The views of a scene show one set of named points, each view turned or mirrored, shifted and resized as a whole, with a little noise and some points left out.
(in the rows, 128 means zero)

Scene 1
View 1
livol: [102 149 122 123 105 109 131 120 176 118 133 145 139 110 150 105 146 146
 100 159 115 103  99 101 150  84 111 111 108 175 122  52  88]
Neme: [ 95 121 144 116 122 128 151  80 158 116 163 120 128  80 146 139 131 150
  97 170  86  90 119 114 127 104  98 146 119 155 124  70 125]
meb: [137 136 129 107  59 150 138 120 139 136 191 134 118  96 159 131 146  99
  83 152 124 108 131 111  78 111 135 143 106 119 124 117 113]
kuzi: [108 125 135 102  94 135 136 110 162 124 157 144 134 104 155 132 137 141
  84 157 109  91 113 114 128  81 123 117 115 158 135  84  98]
tokos: [124 130 139 122 102 113 137 101 144 124 174 122 128  66 132 120 126 131
  87 162 115 113 115 115 118 118 112 150 120 148 117  78 118]
zutu: [117 152 135 108  97 110 137 128 155 117 155 145 120  94 148 106 132 119
  85 156 128 107 101 112 134  91 108 123  94 141 122  91  96]
pokag: [132 150 120 153  89 114 125  95 152 118 167 111 136  72 120 107 134 150
 103 161 134 123 121 115  92 133 113 155 116 164  91  71 102]
zop: [113 107 125 122  81 143 122 105 158 137 159 147 159 107 148 130 133 158
  95 165 109 102 122 108 103  76 144 109 147 179 136  64  97]
Tilon: [127 120 135 138  93 119 126 103 137 134 174 130 143  69 129 110 117 136
 102 173 119 123 119 109  94 109 123 140 141 156 120  65 119]
naget: [114 138 128 119  89 120 134 132 151 129 155 155 130 103 157 102 131 117
 104 168 120 113 105  98 116  80 116 114 115 144 133  74 107]
siz: [132 141 118 135  87 107 119 110 163 129 157 124 145  87 128 110 146 149
  91 152 125 120 111 108 126 116 128 136 123 178 110  53  89]
moru: [102 143 123 133  79 143 121 124 158 110 141 170 146 125 155  99 111 153
 112 172 148 100 110 120  79  46 120  82 115 161 121 101  79]
kif: [113 179 108 161  90 113 129 115 169 103 135 133 132 108 142  85 142 147
 128 167 141 120 110 106  97 103  98 125  94 165  88  70  89]
tena: [117 147 130 119  96 128 150  96 157 120 171 112 114  86 151 130 154 124
  95 157 102 102 125 107 113 129 105 160  98 140 109  85 119]
tuvo: [102 142 128 100 106 124 152 111 173 125 149 131 119 110 168 132 167 124
  94 156  84  92 111  93 155 100 108 135  98 152 131  63 111]
kel: [104 162 129 135  91 119 140 151 138 115 145 174 116 111 168  72 110  95
 133 185 142 122  96  95  87  60  93  98  99 117 126  97 115]
Fus: [104 142 110 139  72 157 137 104 170 127 150 137 140 130 171 126 160 144
 128 171 107  99 134  94  75  90 126 121 117 162 115  73 107]
Rosil: [116 153 127 157  96 110 127 111 147 110 153 136 136  82 129  87 112 143
 119 177 142 124 109 113  88  99 101 127 116 157 101  75 104]
gitoz: [136 163 117 143  86  91 118 138 153 125 150 140 135  86 128  77 133 123
 102 158 146 136  96 101 125 106 116 125 108 159 109  60  89]
lutip: [117 152 101 162  79 135 123  94 176 123 146 120 151 112 140 113 161 168
 124 165 120 114 129  99  86 116 126 135 123 188  95  49  92]
niv: [107 135 136 109  89 131 134 130 150 119 154 165 130 110 160 108 119 124
  95 166 128 101 104 113 111  61 116  99 110 141 136  98  97]
bobe: [127 156 111 149  82 118 129 111 162 127 155 121 135  96 140 104 155 136
 113 161 121 123 119  96 103 124 118 144 113 164 101  56 102]
sule: [102 131 140 142 108 122 142 111 133 119 161 146 127  83 149  97 104 122
 125 191 116 117 111 103  87  83  94 125 127 134 124  78 135]
Tum: [114 147  99 145  50 168 120 106 178 124 148 141 153 143 162 125 162 165
 118 160 131  97 137 107  59  83 143 107 117 178 107  86  75]
luma: [108 120 105 137  67 163 116  91 183 133 145 137 171 133 153 140 160 188
 108 160 109  92 135 106  88  83 153 109 143 203 119  55  79]
teso: [141 134 136 126  77 126 130 102 133 128 193 117 125  65 128 121 126 122
  81 157 131 118 126 121  84 129 124 158 115 135 110 102 114]
View 2
pokag: [144  91 100 162 153 119 113 155 128 129 129 151 110 135 132  89  60 122
 107 137 122 101 149 125  78  68 140 121 106 133 142  76 153]
bobe: [156  90  88 171 138 118 118 164 150 124 108 142 107 137 144  96  58 123
 115 152 118 106 144 139  87  75 135 120 109 141 146  96 151]
meb: [121  59  96 154 163 129 158 209 158 131 119 162 142 131 121 114  53 132
  95 151 122 111 122 145  80 101 169 153  98 169 136  89 136]
tokos: [123  86 100 161 154 109 126 177 133 147 121 149 112 132 123 104  64 117
  90 149 140 112 132 127  82  75 148 125  99 133 150  77 114]
sule: [113  86 117 165 162 139 134 169 140 132 107 134  94 113 130 121  88 108
  95 187 142 113 157 129  92  81 162 131  91 125 165 110 129]
livol: [144 114 102 161 121 106 129 173 154 118  70 141  88 128 140 119  66 123
 112 166 120 142 136 148 102  76 120  94  95 132 151  85 114]
siz: [149 102 100 156 127 111 117 168 139 132 110 152 107 140 144  97  53 122
 117 146 116 118 134 145  93  69 133 106 110 132 152  67 134]
gitoz: [131  96 106 173 139 114 120 172 135 111 105 129 104 139 144 109  40 104
 111 166 102 122 152 163  94  82 115 127  97 117 157  72 144]
Tum: [171  96 108 134 128 156 148 173 174  99  89 176 112 118 146 112  80 156
 140 152  97 123 138 144  99  83 166 103 109 174 135  95 174]
zop: [147  99 116 133 118 134 137 184 157 139 100 170 107 126 146 115  80 135
 123 165 127 128 119 144 108  72 174  96 113 151 165  74 121]
kel: [104  83 121 173 165 144 155 186 156  95  80 119  96 111 131 143  71 105
  99 206 111 131 166 160  98 104 143 149  75 128 158 120 145]
kuzi: [131  98 109 143 134 115 147 192 155 133  84 162 106 123 127 122  75 133
 102 160 131 140 121 140  97  83 153 106  94 150 149  80 104]
tena: [137  81  79 170 156 102 134 180 149 140 106 150 115 132 119 101  66 129
  89 140 140 109 130 120  73  81 141 129  98 154 130 101 119]
luma: [179 110 112 124 105 145 135 169 169 124  91 183 102 124 155 106  88 156
 145 152 115 126 123 137 109  65 173  76 121 166 152  81 146]
moru: [126 106 141 135 145 156 156 177 153  91  78 159  96 105 132 136  84 135
 123 180  99 145 153 153 106  91 158 109  83 141 150  83 152]
Rosil: [128  98 118 162 157 134 122 154 130 114 113 139  95 122 132 107  70 113
 108 165 117 114 165 135  87  76 141 122  92 119 152  86 155]
kif: [151 104 100 171 148 126 123 149 146  96  90 135  92 124 137 105  65 124
 117 157 103 119 168 138  87  80 119 117  91 132 134 101 166]
teso: [119  70 105 156 168 122 135 184 130 141 140 160 132 134 119  99  54 122
  92 139 130 102 133 131  75  83 161 142 100 144 141  70 139]
tuvo: [143  95  77 170 129  92 139 192 168 138  69 143 102 132 130 117  68 129
  95 159 141 134 118 137  91  83 129 108  98 155 142 107  90]
lutip: [176 101  94 154 125 132 116 151 155 120 104 156 100 131 151  92  74 137
 132 145 114 107 147 131  93  65 145  98 116 148 144  97 163]
Tilon: [128  85 113 155 147 129 122 171 132 145 131 149 110 130 139 103  71 113
 105 163 136 105 139 133  92  71 165 123 109 128 168  79 131]
Neme: [133  98  95 155 147 106 129 171 144 154  98 156  95 120 120 108  92 129
  89 151 159 121 128 107  84  68 154 103  98 142 146  96  94]
View 3
Rosil: [111 125 131 155 115 122 147 119 103 125  90 137 126 120 150 123 129 125
 117 112 111 125 142 118 133 118 150 130 157 108 187 145 133]
tuvo: [104 130 130 176 115 148 134 106  99 129 113 130 137 104 130 138 114 124
 150 166 105 110 130  91 102 117 107 150 156 147 130 125 104]
naget: [115 115 122 156 128 132 153 114 102 129 108 144 139 118 139 116 122 129
 131 122 100 110 141  92 117 110 116 127 154 130 159 126 106]
Tilon: [122 132 127 161 110 121 157 132 117 139  84 133 139 117 168 124 123 125
 117 136 106 118 154 108 126  98 130 129 134  96 164 127 127]
siz: [110 118 133 154 104 138 147 139 111 135  75 130 140 100 157 136 119 141
 132 140  94 124 151 124 104 126 128 142 146 127 167 132 132]
Neme: [ 98 137 129 181 107 132 142 114 104 137 114 125 132 108 153 147 118 101
 127 162 121 120 129  99 120 107 124 148 144 104 132 129 116]
kuzi: [100 105 120 161 115 140 158 120 100 144 119 133 136 106 148 136 118 113
 131 142  99 115 134 101 115 119 103 143 151 121 141 115 102]
moru: [ 93  88 126 134 122 129 165 124  92 143 124 136 118 111 141 119 132 111
 114  82  92 109 127 109 147 136 117 126 165 120 180 125  93]
kif: [106 129 142 152 110 136 133 114  97 119  85 126 114 112 132 125 130 135
 130 112 102 120 136 124 135 140 148 137 171 138 192 151 127]
Fus: [111 136 145 155 103 139 147 123 107 147  98 108 107 102 142 120 129 120
 130 128  86  93 137 100 158 128 107 136 151 134 161 126  89]
livol: [ 91 114 137 152 118 140 135 130  99 125 108 138 143  95 129 140 117 127
 137 124 100 117 131 105  95 132 125 139 158 144 154 137 111]
tena: [120 138 122 185 106 143 143  96 102 133  93 121 122 122 152 130 121 125
 139 175 111 120 141 111 130 111 121 153 155 121 149 128 126]
sule: [116 138 128 165 127 114 148 110 106 127 111 141 131 128 148 116 128 110
 114 118 121 111 139  88 138  93 140 121 147  99 165 137 114]
bobe: [121 138 140 161 104 139 139 123 110 128  72 122 125 109 148 123 124 143
 135 140  95 114 150 117 127 124 132 139 152 134 174 138 128]
gitoz: [120 111 125 149 124 134 145 121 104 117  79 148 145 120 142 118 122 153
 133 117  98 126 152 117 102 122 141 129 161 137 186 140 136]
niv: [104  95 114 152 130 133 162 107  93 136 128 145 134 122 140 118 124 117
 126 114 102 112 131  94 125 116 110 130 161 122 159 120  98]
zop: [103 113 134 147 105 133 163 149 114 156 101 123 136  92 161 134 119 116
 123 128  85 105 143 103 122 119  99 134 133 115 147 114  96]
teso: [135 118 106 174 108 133 167 104 108 143  79 128 127 135 179 118 125 132
 123 161 107 128 156 124 138 102 121 143 149  96 168 118 140]
kel: [121 115 120 152 147 123 150  87  92 114 124 154 127 142 122  94 133 127
 123  90 109 105 134  82 142 104 132 114 174 130 185 138 101]
Tum: [103 113 144 137  92 146 160 134 102 159  91 103  98  95 148 122 132 125
 126 111  69  96 138 122 167 151 100 138 155 137 177 120  89]
zutu: [109 102 111 163 126 141 151 100  92 124 111 146 140 124 140 126 121 129
 137 139 109 125 136 107 107 118 120 142 167 131 159 126 121]
tokos: [119 127 118 175 111 131 152 113 109 133  91 134 139 121 163 133 119 124
 127 159 114 128 147 112 115 103 129 143 146 102 154 127 135]
luma: [ 91 118 153 137  86 141 158 166 113 165  91 102 116  73 156 142 123 115
 123 119  71  96 139 118 140 146  97 141 134 129 155 119  87]
pokag: [119 134 131 164  99 131 146 124 110 133  67 122 124 115 166 132 126 134
 125 146 105 129 152 133 131 122 143 143 150 108 179 139 146]
View 4
gitoz: [126 123 121  79 149  82 131 118 133 132 122 164 174 107 135 104 165 124
 161 127 131 123 129 117 122 117 142 152 130 124 157 100 149]
Rosil: [118 124 145  93 127 107 154 117 123 158 104 161 174 122 136 152 168 126
 141 132 120 128 115 113 110 122 123 147 115 122 149 102 131]
pokag: [114 119 149  95 130 118 166  84 108 161 117 171 146 118 126 152 123 131
 155 137 127 131 122 114 109 120 140 152 133 102 158 116 157]
sule: [132 122 147 109 115 128 139 118 107 143  94 136 180 147 138 166 165 124
 139  99  86 115 121 111  94 139 116 130 120 150 141  87 119]
Tilon: [136 113 144  99 129 121 137 100  97 144 105 152 146 136 118 136 117 120
 140 122 101 118 134 119  82 113 120 145 145 135 159 100 132]
lutip: [100 123 119  98 105 100 146 103 110 157 108 159 152 143 150 161  99 167
 132 158 152 150 132 124 150 119 138 154 138 105 157 118 134]
meb: [121  92 141 138 147 134 129 106  68 121 132 106 182 128  90 136 116 152
 141 105 104  85 118 123  85 147 179 143 138 102 123 121 156]
Fus: [105 115 114 127 100 117 122 122  91 137 107 119 179 159 146 169 105 182
 120 137 128 127 130 127 141 145 146 142 133 114 132 113 121]
siz: [121 125 118  91 132 101 127  97 117 142 121 170 144 122 133 117 115 138
 155 152 126 127 147 125 116 119 132 158 148 110 158 115 145]
bobe: [114 121 126  96 124 103 144  97 111 141 119 154 161 131 144 143 117 147
 155 125 134 132 133 117 139 128 152 147 138 113 155 108 154]
kel: [127 118 127 110 134 101 120 159 121 121 105 112 230 131 140 141 211 136
 136  89 103 104 106 111 119 148 142 130 100 148 122  83 119]
moru: [109 117 117 122 120 103 107 166 113 146  99 127 206 132 124 141 179 167
 100 168 124 113 119 133 102 132 118 153 108 115 119 113  89]
zutu: [125 133 117 114 138 117 108 116 120 124 130 146 180 111 130 114 169 139
 166 127  93  97 146 122 100 160 140 149 128 111 125 109 143]
livol: [120 146  94 100 117  99  96 120 135 128 119 161 166 128 161 117 149 154
 157 153 109 121 166 129 130 152 118 155 136 120 138 106 123]
Tum: [ 92 106 110 129 109 102 121 138  89 149 109 120 184 147 128 159 104 200
  98 177 160 132 121 136 140 126 152 157 128  91 128 131 112]
niv: [126 122 114 125 128 116  94 144 109 124 113 122 195 130 122 125 170 150
 131 134  93  94 138 128  92 152 127 147 123 124 116 106 110]
tuvo: [123 146  97 124 110 128  92  95 113 110 133 141 161 139 159 129 120 162
 176 120  81 105 178 126 130 184 140 144 147 114 126 109 145]
naget: [129 122 116 111 129 109 103 129 110 120 114 130 185 135 135 122 152 142
 143 117 101 106 140 123 109 143 134 142 133 134 134  97 125]
zop: [125 115 110 118 113 116  96 122  93 137 103 138 149 153 125 130  95 161
 116 163 110 120 154 138  96 124 115 153 154 124 144 113 105]
tena: [116 128 135 122 122 141 141  76  96 135 131 146 156 129 133 154 117 147
 175 110  93 107 144 115 110 168 154 143 138 101 134 116 164]
Neme: [125 145 131 122  98 153 123  81 104 143 112 158 138 145 146 162 119 142
 164 131  67 112 166 121  91 170 110 143 142 116 135 109 131]
View 5
Rosil: [ 55 113 188 168 116 164 141  95 163 115 106 123 123 118 140 177 150 186
 137 100 113 123 135 128  60  90 144 101 172 158 161  95 154]
lutip: [ 50 131 194 169 143 149 119  87 120 123 117 109 116  97 154 119 125 164
 116 113 122 158  72 158  80 104 126 129 188 167 181 136 192]
naget: [108 100 166 173 123 157 139 135 145 140  99 154 156  91 150 135 112 197
 144 103 114  98 135 128  47  91 151  72 160 148 165 127 153]
pokag: [ 39 101 195 173 117 156 136 100 144 113 113 137  93 123 132 142 148 143
 131 115 115 135  97 149  87  82 115 110 176 177 159  94 135]
Neme: [ 92 123 187 176 117 152 142 104 128 102  94 181 151 102 107  98 111 154
 157  95 102 126  99 168  63  39 135 103  99 156 130 104 161]
tuvo: [125 122 159 161 140 160 126 147 143 141  89 200 151  84 129  72  84 180
 151 108 105 117  87 156  58  79 151 108 130 159 137 144 148]
sule: [102 112 183 181 117 157 151  98 153 107 114 152 174 102 148 168 151 177
 160  87  97 110 165 132  69  73 145  82 141 142 151  87 168]
bobe: [ 69 113 179 167 137 153 124 120 142 132 115 145 114 107 151 128 131 158
 129 119 110 141  97 146  86 109 128 115 189 170 166 121 149]
teso: [ 68  64 187 187  97 152 148 106 140 113 117 157 103 102 148 123 150 135
 144 111 119  87 110 137  96  52  97  68 162 171 161  81 101]
kif: [ 60 133 176 151 141 178 125  94 182 128 107 123 110 103 151 155 141 203
 128 104 119 135 103 123  66 114 155 140 193 164 164 122 161]
tena: [ 97 102 175 170 126 162 134 110 153 118 112 191 119  91 137  90 129 147
 151 108 110 110  88 149  97  62 120 112 143 170 139 103 120]
livol: [ 82 130 167 156 133 161 129 141 144 145  79 147 136 105 118 121  85 210
 132 107 116 129  99 148  24 100 169 104 153 156 152 150 172]
gitoz: [ 59  99 170 161 120 159 135 154 162 150  97 139 105 128 135 166 124 191
 127 122 114 120 130 126  49 125 152  87 198 167 165 120 127]
zop: [ 79  99 191 189 117 133 138 112  82 129  98 116 154  86 139 103  92 175
 127 103 128 118  96 163  42  67 122  59 147 147 186 144 193]
luma: [ 60 123 200 183 135 135 122  81  72 129 105  81 141  68 156  85  87 184
 109 102 144 138  53 170  48  77 120  92 166 151 203 169 228]
zutu: [ 95  98 158 159 115 171 142 145 170 142  81 172 126  98 129 125 105 204
 144 105 118  88 116 125  39  80 157  83 148 158 147 124 121]
kuzi: [ 98  99 171 176 114 154 141 121 125 133  85 153 147  81 131  93  89 194
 140  96 126  93  95 149  37  55 140  70 130 148 160 136 159]
Tilon: [ 66  91 196 189 107 137 146 116 115 115 112 140 138 119 134 148 138 143
 140 110 107 122 134 153  72  75 117  66 155 158 164  94 151]
meb: [113  55 168 187 111 156 142 108 140 132 123 166 129  60 187  92 136 158
 145 107 130  59 105 122 101  54 101  57 171 159 177 106 105]
Fus: [104 121 179 176 144 155 125  80 123 126 123 126 159  57 183  97 121 180
 134  97 125 122  88 144  84  85 128 109 172 149 185 141 196]
siz: [ 48 104 186 169 120 147 131 136 123 138  95 137 101 122 123 125 108 163
 121 122 119 135  89 157  56  98 130  92 175 170 165 128 146]
tokos: [ 75  92 185 178 107 151 146 123 137 116 101 172 122 117 119 124 128 146
 147 110 107 110 114 152  73  60 121  81 140 166 144  94 124]
niv: [110  93 164 173 112 167 146 117 152 135  90 139 159  74 154 131 106 222
 144  87 128  71 131 117  31  67 153  60 147 140 169 129 155]
Tum: [ 72 111 184 176 140 158 121  61 114 132 119  79 130  46 195  97 116 201
 113  98 152 111  61 135  71  86 120 103 196 151 211 158 201]
View 6
luma: [126 113 166 155 142 209 121 141 170 130 166 138  96 101 114 116 126 110
 107  93 123  62 200 213 105 112 106 188 130 151  59  95  84]
tena: [136 178 118 122  83 122 141  63 132 108 147 109 138  82 128 110 138 143
 110 137 118  98 175 190 142 117  89  99 115 126 164  91 103]
lutip: [149 141 154 126 136 172 104 105 191 120 174 141 137  86  97 144 142 125
  99 108  97  70 169 196 148 108 117 147 118 131  88  80 113]
moru: [ 63 142 119 163 178 208 130 106 126 145 155 147 107 105 151 153 149 121
  86 135 154  59 131 177  80  75 143 107 120 122  74 132  99]
Fus: [123 149 146 147 114 175 122 112 148 134 150 113 107 126 113 131 158 100
  94 138 118  73 172 185 118  98 114 119 115 141  85  83 102]
tokos: [129 173 118 108 113 116 150  55 124  91 148 130 131  74 143 113 130 171
 124 124 140  83 149 183 140  94 105 129 123 137 155 112 107]
kif: [117 163 120 139 145 170  98  73 183 126 175 142 159  81 118 169 149 135
  74 129 107  77 135 174 144  99 140  95 103  98 108 104 135]
Neme: [117 175 139 141 104 118 156  47 133  68 128 122 132  84 140  92 110 126
 105  96 154 107 190 187 120 110 104 131 135 137 144 106 103]
kuzi: [ 91 150 117 158 105 164 152  83 120 114 146 116 103 101 160 106 124 143
 101 119 156  82 176 193 103 111 109 143 118 135 128 130  96]
niv: [ 66 157 104 161 125 170 148  79 106 130 143 119 102 117 169 132 147 141
  92 142 165  70 138 172  92  86 132 112 110 128 115 141 106]
zutu: [ 87 164  89 150 102 152 140  57 124 122 158 117 128  91 166 131 138 167
  90 140 146  81 142 177 124 108 121 110 101 112 152 142 117]
sule: [102 186 133 122 138 118 147  49 119  85 123 132 124 116 136 134 152 127
 101 131 158  78 120 152 122  59 146  98 128 145 111 106 122]
siz: [135 143 120 121 119 154 123  79 164 113 178 137 131  73 134 133 129 180
 112 109 120  66 151 195 153 109 116 169 112 126 127 119 117]
naget: [ 94 159 110 146 106 152 139  71 125 120 148 112 106 124 155 134 152 150
  93 138 150  68 133 167 123  90 135 131 106 133 117 131 122]
kel: [ 66 182  98 151 131 153 132  58 114 131 137 114 116 144 155 169 183 127
  71 172 155  63  92 137 113  60 166  62  99 118 102 128 138]
bobe: [146 157 128 113 112 141 116  78 167 115 170 129 138  87 116 138 148 157
 105 127 104  73 147 185 161 102 116 133 110 127 123  93 121]
Rosil: [113 169 123 115 163 144 123  60 151 104 158 154 149  77 129 157 145 150
 101 124 132  71 116 167 138  73 143 107 120 119 112 110 124]
pokag: [149 165 131  93 143 133 123  70 158 105 173 152 153  54 114 138 137 167
 125 121 108  76 140 191 156  92 107 121 123 125 136  90 110]
teso: [137 172 113  82 125 121 155  77 101 119 155 136 125  63 132 114 149 180
 149 153 122  71 135 193 135  80  88 102 126 142 161  92  84]
meb: [120 167 105 108  94 144 157 101  80 153 149 106  99 104 141 111 170 159
 138 183 121  68 148 193 115  88  78  87 111 142 154  92  76]
zop: [113 132 143 141 126 173 146 108 136 114 150 130  88 109 140 109 130 140
 118 104 147  62 171 195 109  96 115 184 130 159  90 115  93]
gitoz: [113 155  96 120 124 152 113  62 160 126 183 134 136  86 147 165 151 193
  94 135 123  56 104 169 162  92 144 141  95 111 129 136 140]

Which points are out of place in each view (at most two, in the order of its rows)? Write none if all are in place.
view 1 => zop
view 2 => none
view 3 => Neme
view 4 => Tilon
view 5 => zutu
view 6 => Fus, bobe
